The views of a scene show one set of named points, each view turned or mirrored, and shifted as a whole, with a little noise and some points left out.
In the rows, 128 means zero.

Scene 1
View 1
suko: [102 152 148 138 119 110 131 117  98  91  66 142  81 120 100  83 141 145
 145 132 139 160 180]
Reb: [109  88 142 106 118 125 125 129 101  78 108 163 114 111 135 117 149 114
 130 158 144 149 155]
gen: [ 95 157 167 149 107  90 129 102 116  88  63 151  86 114 106  74 139 149
 136 118 135 159 164]
gad: [ 91 106 177 131  97  88 119  98 125  82  94 184 116 103 136  88 140 125
 116 126 142 143 133]
Resi: [104  80 194  91  90  92 127  68 100  74 103 200 135 110 161  88 142  93
  90 123 104 132 121]
metaz: [ 95 128 187 115  89  58 136  97 106  51  69 184 108  93 146  52 151 128
 108 137  98 162 144]
Tekar: [112  79 165  94 105 119 125  81  17 117  68 200 103 134 112  82 112 111
 112  95 132 114 162]
lub: [102 154 160 143 116 114 128  91  78 116  54 150  77 136  85  76 124 147
 142  98 141 144 179]
suk: [106 160 177 143 125 143 121  60 167 115 105 120 108 146 116 123 145 122
 136 106 135 149 145]
geto: [ 80 108 147 162 102  79 112 143 109  89  71 183  88  92 105  83 128 160
 143 131 184 147 154]
Fivi: [115 130 185  97 110 119 133  60 126  81 103 150 122 130 146 100 153  99
 108 126  93 151 142]
gat: [106 119 164 111 107  98 132 103  78  79  72 172 100 114 125  76 141 123
 122 130 117 150 163]
foso: [104  72 165 109 109 128 115  83  72 117  98 191 117 129 121 110 121 110
 116 106 154 116 141]
rep: [106 128 177 118 111 120 125  71 122  96  95 155 112 129 129 101 141 115
 120 115 122 144 144]
nobo: [106 122 216 127 113 154 109   0 184 135 138 145 144 159 139 144 136  90
 103  74 130 118  98]
tefe: [118 124 141 106 124 132 134 112  61  93  74 150  91 131 108  93 138 124
 138 134 126 149 185]
suto: [123 130 179  99 122 153 129  48 107 112 102 138 116 154 127 115 141  98
 117 107 107 136 152]
muzor: [105 126 182 127 115 132 120  64 149 104 111 147 122 134 131 118 144 111
 121 112 133 141 134]
pepo: [101 137 154 143 124 129 120 109 159  91 108 130 107 122 122 122 153 132
 143 138 152 157 150]
sipa: [122 106 124  97 126 138 137 130   9 101  58 163  79 133  93  85 125 128
 143 132 136 140 202]
podab: [113 112 144 113 124 137 127 110  81 100  89 152  99 129 113 108 136 122
 137 132 141 142 169]
View 2
sipa: [113  89 148  54 128  70  75 188 207 110 109 121  92 120 147 125 152 106
  94  96 119 144 136]
gat: [106 113 141  77 118  68 108 138 177 128 136 134 110 122 133  99  99 120
 135 133  96 128 150]
gen: [121 145 166  94 101  73 101 114 159 113 157 105 114 132 116 104 111 128
 126 153 117 116 141]
pepo: [131 158 132  91 114  96  92 108 138 118 151 119 158 137 104 126 104 142
 171 100 144 119 132]
tefe: [112 107 135  67 128  77  85 157 181 115 134 125 110 123 129 114 130 109
 122 103 128 131 136]
gad: [124 137 134  87 106  79 121 118 159 130 128 131 139 128 124 104  79 159
 163 136  76 127 146]
muzor: [126 131  97  83 120 106 122 118 139 113 165 125 160 122  77  94  81 145
 176 116 107 115 124]
rep: [118 120 113  79 120  93 118 128 155 116 154 126 140 120  96  94  91 133
 157 125 102 118 131]
geto: [142 160 183  94  88  70  98 118 167 119 102 105 123 142 150 139 115 174
 131 137  92 135 148]
Reb: [118 131 124  75 124  79  93 137 164 139 106 149 147 129 148 133  97 141
 174  80 113 142 150]
suto: [116  96  83  65 138 109 117 152 159 107 167 128 144 111  73  84  99 118
 154 105 112 117 116]
Fivi: [101 110  94  76 133  89 123 125 153 130 169 146 140 114  96  76  72 113
 172 122 104 116 140]
nobo: [142 121  50  77 127 146 152 125 126  93 179 117 192 111  21  74  64 172
 195 115  84 103  94]
suko: [120 137 165  87 109  73  86 127 164 113 147 109 112 134 126 118 127 118
 123 127 135 121 140]
foso: [133 101 104  60 121  99 121 168 183 109 105 127 139 115 111 110 102 165
 144 106  65 139 124]
podab: [122 116 127  68 125  89  90 154 173 113 127 125 129 124 120 122 123 128
 138  94 123 133 131]
metaz: [ 94 126 152  92 109  51 125 108 166 149 148 145 105 125 146  78  67 118
 152 167  76 121 170]
lub: [128 122 160  81 107  86  95 144 174  90 152  90 103 127 102 105 137 127
  97 144 117 118 121]
suk: [134 142 110  89 118 114 107 113 130  98 182 106 160 126  61 100 104 136
 163 115 140 105 111]
Tekar: [120  73 115  51 125  86 121 191 209 106 103 124 105 109 123  95 117 142
 108 124  51 143 127]
View 3
pepo: [ 93  97 124 131 162 144 139 149 112 121 124  97 110 108 123 117 158 155
 138 120 164 105 163]
Tekar: [115 102 175 124  88 100  87 135 144 124 127 127 103 139  89 140  71 140
 129 113  59 178 130]
Reb: [ 92 102 124 117 119 134 113 142 120 135  99  61 103 113 125 130 127 137
 112 115 132 148 151]
nobo: [162 130 144 118 175 148  77 147  68 107 125 155  61 167  94 112 172 192
 201  50 120  78 181]
metaz: [ 81 150 169 145  73 106  93 163 129 114 126  85 173  84 117 164 147 146
 133 119 107 107 176]
geto: [ 71  70 161 171 109 103 112 152 139 115 148  88 124 101 125 142 129 142
 136 177 168 149 149]
rep: [109 123 148 125 132 130 110 148 114 117 125 119 119 118 107 130 139 159
 146  98 114 108 163]
lub: [ 88  89 165 140 139 114 149 144 156 111 158 157 142 107  97 126 103 151
 133 140 113 128 137]
sipa: [ 80  84 146 110 114 117 152 131 171 136 120 115 128 108 102 127  62 123
  86 135  79 179 114]
Resi: [119 150 164 126  76 112  54 152 102 122 105  80 116 126 109 156 140 153
 148  83  86 127 175]
gad: [ 98 114 158 148 105 113  86 153 113 117 127  88 119 114 118 146 147 153
 150 123 136 123 169]
foso: [121  96 156 126 111 115  81 137 118 126 119 108  79 145 102 131 104 150
 144 107  99 163 143]
suko: [ 74  97 146 136 137 123 155 148 149 117 140 118 148  92 114 128 120 143
 120 140 132 122 145]
tefe: [ 87 102 139 112 127 128 148 138 148 130 120 113 132 105 106 127  97 136
 103 119  99 145 134]
podab: [ 95  95 134 116 134 132 134 137 135 128 117 105 110 116 110 122 109 142
 115 116 114 144 139]
gat: [ 84 118 159 135 101 114 115 149 140 120 128 102 143 100 111 145 118 141
 123 125 108 131 153]
View 4
gat: [158  80 134 139 140 116 158 108 148 148 125 118 101 107 162 144 145 113
 114  96 156 104 143]
podab: [186  73 118 140 171 136 149 118 149 167 115 122 121 136 168 116 127 119
 115 108 139 114 129]
suto: [184 119 102 159 139 136 137 108 158 195 117 130 150 105 139 135 157 137
 134 107  99 115 104]
Tekar: [198  80 165 167 148 147 148 107 150 166  87 126  89  78 139 121 133 144
 157 134 179 133 152]
suko: [162  62 121 130 158  89 158  89 157 142 125 129 133 152 177 122 130  96
 109  91 152 110 133]
Reb: [173  68 109 134 178 158 143 144 125 164 133 101  92 132 172 134 135 118
  99  95 135  96 125]
nobo: [174 114  63 193 127 145  94  97 123 219 133 116 156 114 100 159 193 139
 185  87  69 128  36]
lub: [174  64 136 148 147  80 154  69 166 149 107 143 144 143 162 113 130 101
 141 105 162 130 131]
Resi: [152 100 122 160 117 155 135 128 120 169 134  97  72  65 131 179 176 136
 135  92 144  99 120]
muzor: [160  93  84 160 138 127 125 105 131 182 138 114 136 127 138 154 169 119
 139  82 103 110  79]
rep: [162  90 105 153 137 122 138 103 142 172 131 119 127 118 146 148 160 118
 131  91 123 111 104]
gad: [147  63 113 153 141 124 134 109 117 151 139 102  88 118 146 159 161 108
 135  79 151 106 107]
suk: [165  91  74 156 148 107 127  89 146 184 135 128 169 156 147 137 162 109
 137  82  92 118  72]
foso: [191  72 130 168 162 158 128 120 127 177 105 111  92 104 137 128 144 137
 157 114 153 128 114]
metaz: [123  84 130 137 108 100 159 103 136 131 145 106  83  90 157 181 168 103
 108  74 166  89 142]
gen: [144  61 121 138 137  71 157  74 152 133 133 129 131 147 167 140 144  88
 121  78 159 111 126]
Fivi: [155 116  99 147 122 131 143 115 147 179 137 116 129  96 145 164 170 126
 116  90 107  97 110]

Which points are out of place in each view (at most two, in the order of its rows)? Write - if all are in place.
view 1 => muzor
view 2 => Reb
view 3 => gat
view 4 => gen

Scene 2
View 1
mezu: [124 135 110 145 151 110 122 155 101 134 112 136  73 127  89 134 137 103
 154 106 154 142 148]
fik: [111 155 137 151 139  83  82 153 123 149 125 107  75 124  76 131 147  83
 141 109 143 144 133]
bedap: [148 192  56 105 217  97 103  99 125  74 166 147 171 136 202 108 126 105
 100 145  68 130 137]
durad: [134 167  73 126 187 102 108 130 120  95 136 161 124 131 160 111 134 106
 142 125 115 130 157]
fupas: [123 201  38 154 219  72  91 119 121  85 155 183 156 113 173 101 130  74
 130 136  83 115 179]
regez: [177 109 143 125 161 167  61 143 155  91 146 137 114 176 198  95 110 174
 184  66 112 146 120]
velol: [122 177  66  87 172  97 111 134 147  77 119 184 114 143 198  96 156 129
 169 145 141 116 175]
Gav: [136 142  87 163 179 114 104 148 108 111 128 166 104 126 130 117 123 107
 164  96 126 134 164]
led: [156 139  84 162 195 132  87 139 121  92 146 174 128 139 171 101 107 123
 168  85 101 132 158]
Didem: [ 95 159 121 112 123  78 125 157 118 145  95 121  51 123  73 140 171  91
 151 138 184 139 148]
fedod: [131 171  85 125 183  93 107 126 116 108 141 135 122 128 141 122 135  97
 120 130 109 137 140]
pabi: [150 134  83  66 161 143 150 134 124  82 108 163  98 160 187 117 143 164
 163 130 156 135 146]
Sulo: [126 169 123  95 149  96  81 132 155 107 133 121 104 150 161 110 153 122
 146 129 130 136 128]
Vir: [122 203  63  64 181  76 120 109 140  82 137 145 137 137 191 113 161 109
 113 173 115 125 146]
Sir: [126 164  77 139 179  97  97 142 128  97 129 174 112 130 158 106 137 107
 165 118 127 124 171]
Dut: [104 180  80 132 167  71 119 140 110 122 119 148  94 113 106 128 153  77
 135 141 141 129 163]
ger: [137 169  54 101 190 111 119 130 135  70 126 193 125 142 207  97 141 134
 167 134 127 119 176]
Mezo: [163 160  87 112 199 124 100 111 123  86 162 131 150 146 186 113 116 125
 116 118  80 141 121]
mimom: [159 155  93 127 194 124  81 121 135  85 158 146 144 149 192 102 116 128
 141 103  86 135 134]
View 2
durad: [119 103 155 112 181 154 140 124 121 147 112 151  88 154 101 144  67 143
 125 118 147 116 112]
Didem: [159  76 165 199 132 132 115 188  83 117 143 153 170 143 127 152 148 152
 109 144 142 113 126]
bedap: [107 149 153  68 201 180 154 110 165 138 107 161  48 151 112 154  26 180
 146 108 128 103 110]
mezu: [123  78 168 170 152 109 108 158  98 139 127 155 148 147 102 140 125 137
  97 127 148 119  87]
regez: [ 87 142 141  74 217  60  94 122  77 174  74 132  36 115  79 134 137 122
  92 120 171  75  98]
fedod: [126 114 163 125 176 148 131 141 136 131 118 157  99 150 115 149  74 166
 123 114 133 114  99]
Dut: [152  78 167 165 154 164 138 154 117 127 133 152 136 163 121 149  83 152
 121 122 138 134 112]
Sir: [133  87 155 122 183 150 141 126 102 155 107 140  88 160  99 139  74 124
 120 118 158 129 117]
fupas: [142  95 162 104 195 192 162 110 150 146 109 146  69 178 112 146  11 147
 137  95 142 147 105]
mimom: [104 136 151  78 210 124 125 116 127 154  91 144  46 141  98 143  72 149
 119 108 149  99  96]
Vir: [130 139 142  98 175 198 164 134 131 128 124 161  78 144 124 161  61 178
 161 139 130  91 163]
Gav: [116  78 163 134 178 121 121 128 106 157 109 145 107 158  90 134  84 121
 102 110 158 131  84]
pabi: [ 68 119 131  94 158 137 140 121  78 162 121 169 104 125  74 143 115 126
 134 166 158  70 158]
led: [100  97 157  96 203 114 123 108 111 169  92 139  65 154  81 131  69 117
 103 101 164 124  81]
Sulo: [147 133 149 122 185 129 121 158  98 133 106 140  78 130 125 155 123 162
 121 131 146  88 135]
Mezo: [ 91 149 153  76 200 133 128 118 148 143 101 160  56 138  99 147  65 171
 125 111 135  91  91]
fik: [166  91 178 187 164 101  94 184 111 116 121 139 134 145 131 149 137 164
  90 110 138 124  76]
View 3
mimom: [163  54 150 149  90 140 101  90 147 100 121  80 150 118 118 153 111 101
 176 101 139 116 121]
fedod: [171  77 142 108 104 123  94  76 116 115 147  96 139 143  98 132 142  78
 151 130 156 134  98]
velol: [113  64 124 152  74 132 124  76 148 124 150  97  98 115 119 142 159 109
 126  93 139 185  85]
Mezo: [188  51 139 137  72 144  92  80 143  93 122  77 158 124 109 137 126  98
 181 107 150 112 121]
durad: [153  64 159 121  91 114  99  80 124 113 147  90 127 130 111 151 144  83
 141 120 144 147  91]
Dut: [144  96 148  85 125 100  97  73  95 131 169 116 117 152  89 132 163  65
 120 150 157 159  78]
fik: [127 128 142  81 187 115  87  94  94 130 157 149 136 157  73 126 129  77
 140 167 160 117 117]
bedap: [211  38 131 139  48 144 109  67 131 109 135  46 156 137 124 139 137  77
 177  90 151 135  80]
fupas: [180  45 171 124  75 105 115  78 108 130 157  44 138 141 138 174 133  49
 149 103 137 155  49]
pabi: [113  66 127 143  61 135  94  73 170  84 131 132  98  98  88 118 175 143
 126 114 151 163 139]
Sir: [125  71 163 126 107 108 106  88 126 121 149  99 117 122 115 161 138  88
 132 120 138 155  92]
Vir: [176  67  94 133  57 153 120  56 128 126 154  79 124 144 108 110 167  89
 149  95 160 173  69]
regez: [105  71 149 172 124 154  93 114 179  84  98 124 144  89 109 155  89 147
 178 104 131  95 178]
Sulo: [131  99 102 134 131 154 111  84 132 127 141 122 132 136  96 117 131 107
 156 115 153 137 115]
led: [134  54 190 139 103 107  92 101 144  97 127  89 136 106 121 178 111  97
 154 118 129 120 124]
ger: [126  47 147 154  58 122 115  78 153 110 142  86 104 107 125 154 155 109
 130  93 134 175  90]
mezu: [119 106 165  84 147  96  73  88 112 107 151 151 118 133  71 132 152  93
 122 169 155 129 130]
View 4
pabi: [127 109 102 140 160 186 172 127 185 139 152 191 168  99 179  75  92 115
 105 190 148 122  92]
ger: [129 113 128 139 151 143 178 120 186 193 131 190 125  81 152 116  93  83
 123 171 165 123  80]
velol: [143 121 128 135 146 151 185 116 185 176 133 195 110  85 148 101 103  93
 113 175 173 147  78]
Dut: [165 125 135 137 142  96 133 138 147 134 129 135 120  94  99  85 131 148
 113 140 163 170 114]
fupas: [150 124 143 140 147  74 150 127 154 223 119 157  86  63  97 150  91  87
 143 131 152 119 108]
regez: [ 57 180  81 154 194 165 128  95 168 159 204 158 128 138 185 123  88  83
  79 221 104 105  90]
fik: [139 171 115 144 159  99  99 126 129  98 168 105 110 132 103  79 143 164
  83 161 137 186 124]
bedap: [161 130 106 141 154 120 165 117 143 212 142 181  89  53 120 141  45  95
 142 144 113  88 137]
Vir: [190 124 113 134 136 149 191 120 154 171 132 198  86  55 124  99  68 119
 127 150 144 136 124]
durad: [136 128 121 141 156 116 145 126 159 174 143 156 120  88 127 114  98 110
 120 156 142 127 108]
mezu: [124 135 119 144 163 111 105 138 150 107 155 115 159 128 124  74 141 156
  96 162 147 162 110]
Sir: [124 133 132 141 156 110 143 124 167 173 139 152 118 100 128 114 118 103
 113 164 161 144  90]
Mezo: [130 144  92 148 168 133 143 116 142 185 167 165 111  80 139 130  57 104
 121 164  97  88 134]
Didem: [162 140 123 135 144 126 126 139 146  73 147 126 136 125 113  43 156 181
  84 160 168 208 112]
Gav: [105 133 127 144 167  98 113 132 161 159 150 127 147 115 127 112 127 114
 110 164 147 134  96]
mimom: [111 154 101 147 172 128 141 110 153 191 168 163 106  93 142 136  73  89
 113 173 111 100 114]
fedod: [150 138 114 142 155 111 136 128 140 158 148 147 113  88 114 107  93 131
 118 148 128 132 128]

Which points are out of place in each view (at most two, in the order of its rows)? Write - if all are in place.
view 1 => -
view 2 => fupas, fik
view 3 => durad
view 4 => -

Scene 3
View 1
ziri: [155 105  90  99 149 122 115 146 128 168 152 116 145 133 111 154 119 136
 159 112 119  97 110]
Mobu: [137  96  69 113 124 149  93 160 141 161 143 115 123 136 153 128 170 149
 164 145 151 148 115]
Lifu: [148 147  56 119 151 106 133 167 169 155 169 125 107 142 108 164 163 119
 171 129 149  72 121]
nufen: [135 110 116 106 155 145  72 138 150 185 116 144 123 129 104 174 126 140
 172 147 106  59 114]
gilip: [115 120  65 113 136 155  78 177 183 163 127 131 116 144 158 129 162 140
 181 171 154 123 108]
tum: [159  69 102 109 132 142 106 133  93 171 145 102 128 120 125 148 173 143
 151 116 122 137 124]
Soki: [165  80 111 120 115 138  79 103  83 184 142 133 124 120 115 162 159 180
 142 119 113 118 139]
miba: [146  95  77 129 126 144 102 147 128 163 148 114  93 127 137 146 219 138
 165 144 150 132 132]
Tuzi: [158  58  75 101 108 146 110 148  86 159 160  88 156 129 162 108 157 164
 143 112 143 202 115]
mure: [167  58 132 110 142 145  99 111  74 186 134 109 116 108  99 172 178 138
 153 112 100 110 129]
zesu: [158  90 106 108 146 130 109 133 110 175 146 115 124 121 104 167 155 133
 158 116 114  94 121]
vul: [191  77 160 125 143 117  93  65  49 206 144 138 102 102  45 222 166 158
 137  93  71  36 155]
duri: [179  97 122 100 136 110  99  98  81 189 155 136 160 125  80 180  85 177
 135  89  86  72 129]
fota: [146  91  95 106 121 143  76 131 119 177 137 133 147 133 135 143 125 174
 151 132 122 126 119]
Sevaf: [136  67  95 106 143 163 100 161 124 166 128  94 116 121 142 133 193 117
 171 142 135 147 108]
vod: [153 108 107 106 141 130  86 125 125 181 138 140 135 130 103 169 118 158
 155 126 109  76 121]
vev: [150  84 106 121 127 147  79 122 108 181 133 130 112 123 121 160 176 158
 156 137 121 112 131]
View 2
miba: [136 147  68 144  96  41 178  81 118 155 117 100 136 137 109  75 129  96
  98 162 151 186 100]
zesu: [119 137 104 129  91  93 121  91 105 149 123 120 149 130 135 111 124 103
 110 141 166 169 127]
vev: [130 151  89 157  97  63 134  87 137 159 127 109 154 126 140 113 133 118
 105 154 143 166 110]
ziri: [ 94 123 123 122  90  95 135 108  88 157 111 106 163 141 129 116 139  90
 124 135 164 171 145]
tum: [139 131  99 141  77  69 141  90 131 171 122 120 130 146 119 112 130 115
 121 157 169 171 134]
Lifu: [ 72 130  89 101 112  80 167 101  56 126 108  91 175 129 114  69 123  59
  94 135 158 190 112]
fota: [106 136 117 165  90  61 144 107 140 179 113  92 173 140 140 139 158 114
 126 150 136 160 137]
mure: [153 144  97 143  83  93 100  79 134 156 138 143 129 129 141 119 116 131
 111 150 173 162 123]
Tuzi: [136 106 112 150  60  31 183 102 155 210 111 107 119 177  86 121 147 114
 146 177 173 175 159]
Sevaf: [168 153  90 154  78  62 171  85 104 169 100  99 110 144 117  91 153  95
 120 148 154 188 127]
vul: [116 142  93 125 106 128  29  73 148 125 174 177 170  99 175 134  75 157
  85 145 180 138 102]
duri: [ 69 110 138 124  95 114  73 108 133 157 142 138 195 129 157 159 116 128
 122 139 171 141 148]
vod: [ 91 140 116 141 102  96 114 105 110 149 122 106 184 122 155 131 140 104
 111 132 146 158 128]
nufen: [106 165 111 153 110 103 116  99  88 136 111  93 182 109 172 121 155  94
 104 117 128 165 116]
Mobu: [122 138  95 153  88  39 190 100 115 174 101  81 145 149 110  97 155  88
 119 156 142 185 126]
gilip: [115 161  93 162 103  45 203 102  85 157  84  55 162 135 127  90 179  67
 112 137 116 190 113]
View 3
miba: [111 108 114  79  94 152 193 111 151 110 138 120 100 128 111 103 155 158
 112 145 173 131 142]
zesu: [107 134 106 118 137 153 154 111 155 128 146 139 125 135 114 138 114 117
 137 145 130 129 137]
duri: [109 126 117 163 159 141 111 116 147 109 165 126 163 117 141 181  89  98
 157 134  77 108 125]
mure: [102 164  89 133 136 139 179 139 145  95 134 131 128 138 146 143 109 126
 122 124 143 120 129]
nufen: [ 72 131  93 115 164 174 150  98 156 150 169 130 117 121 123 103 134 112
 152 180  96 139 136]
vod: [ 92 119 109 128 152 158 138 104 151 130 165 124 134 119 125 131 123 115
 149 159  96 125 134]
Soki: [101 121 112 130 124 141 163 132 136  81 152 107 138 109 153 141 131 140
 129 131 120 109 127]
Tuzi: [140  88 159 134 126  81 170 140 126 116  97  84 137 129 104 119 160 183
 102 115 169 104 120]
Mobu: [113  87 136  97 121 130 175 109 142 137 129 102 111 123  96  92 170 167
 118 154 155 127 135]
ziri: [117 110 127 124 149 137 134 101 155 153 141 130 131 136  93 134 120 121
 142 149 123 128 137]
vev: [ 92 126 103 112 125 151 176 122 142 101 150 115 119 118 139 115 141 143
 126 147 132 124 131]
fota: [ 99  99 131 132 149 131 150 118 135 124 146  97 135 111 124 114 151 149
 135 151 110 116 124]
vul: [ 89 187  58 143 127 180 155 131 154  56 180 156 145 122 186 195  59  80
 147 122 101 116 133]
Sevaf: [105 131 112 104 136 127 196 127 146 140 111 117 104 144 100  88 157 160
 108 146 175 132 132]
View 4
fota: [141 172  88 108 165 138 143 143  96 113  79 144  96 138 112 136 101 131
 150  95 142 137 106]
ziri: [134 142  85  98 165 134 127 129  96 130 133 131  90 140 115 126 140 113
 160 117 156 134 121]
nufen: [144 136  72 131 166 126 122 146 108 148  93 129  45 102 131 126 135 168
 169 121 157 135 121]
vul: [ 79 180  94 224 153  83  67  82 148 140 122 100  74 115  91  89 118 153
 158 108 101 180 181]
miba: [127 104  92 110 162 136 129 135 145 147 109 176 108 181 139 117  87 156
 132  58 153 108 106]
Soki: [117 175  94 150 159 119 118 121 122 118  90 137 104 145 103 119  92 139
 143  84 123 149 130]
zesu: [122 140  94 129 163 121 112 126 117 144 128 138  88 146 123 120 121 131
 148 106 141 135 134]
Lifu: [137  71  57  85 162 145 130 116 131 143 153 144  88 143 117  99 147 146
 174  91 192 119 105]
gilip: [166  99  71  70 169 157 157 168 111 143  83 174  76 146 149 136 108 166
 152  82 183  98  77]
tum: [120 156 109 122 163 125 120 133 114 135 115 156 112 175 128 130  96 118
 129  86 128 126 126]
Tuzi: [133 176 120  78 164 145 148 146  91 109 104 174 151 208 124 148  75  84
 115  72 129 116 102]
mure: [106 166 114 162 161 107  96 127 125 150 115 141  91 161 130 124  99 130
 129  99 113 139 151]
duri: [114 198  82 149 159 115 111 103  94 104 117  98  90 111  76 113 137 111
 172 128 127 177 146]
vev: [126 149  92 138 162 124 122 135 128 137  87 152  91 149 124 120  91 155
 141  80 135 131 120]

Which points are out of place in each view (at most two, in the order of its rows)? Write - if all are in place.
view 1 => -
view 2 => fota
view 3 => zesu
view 4 => Soki
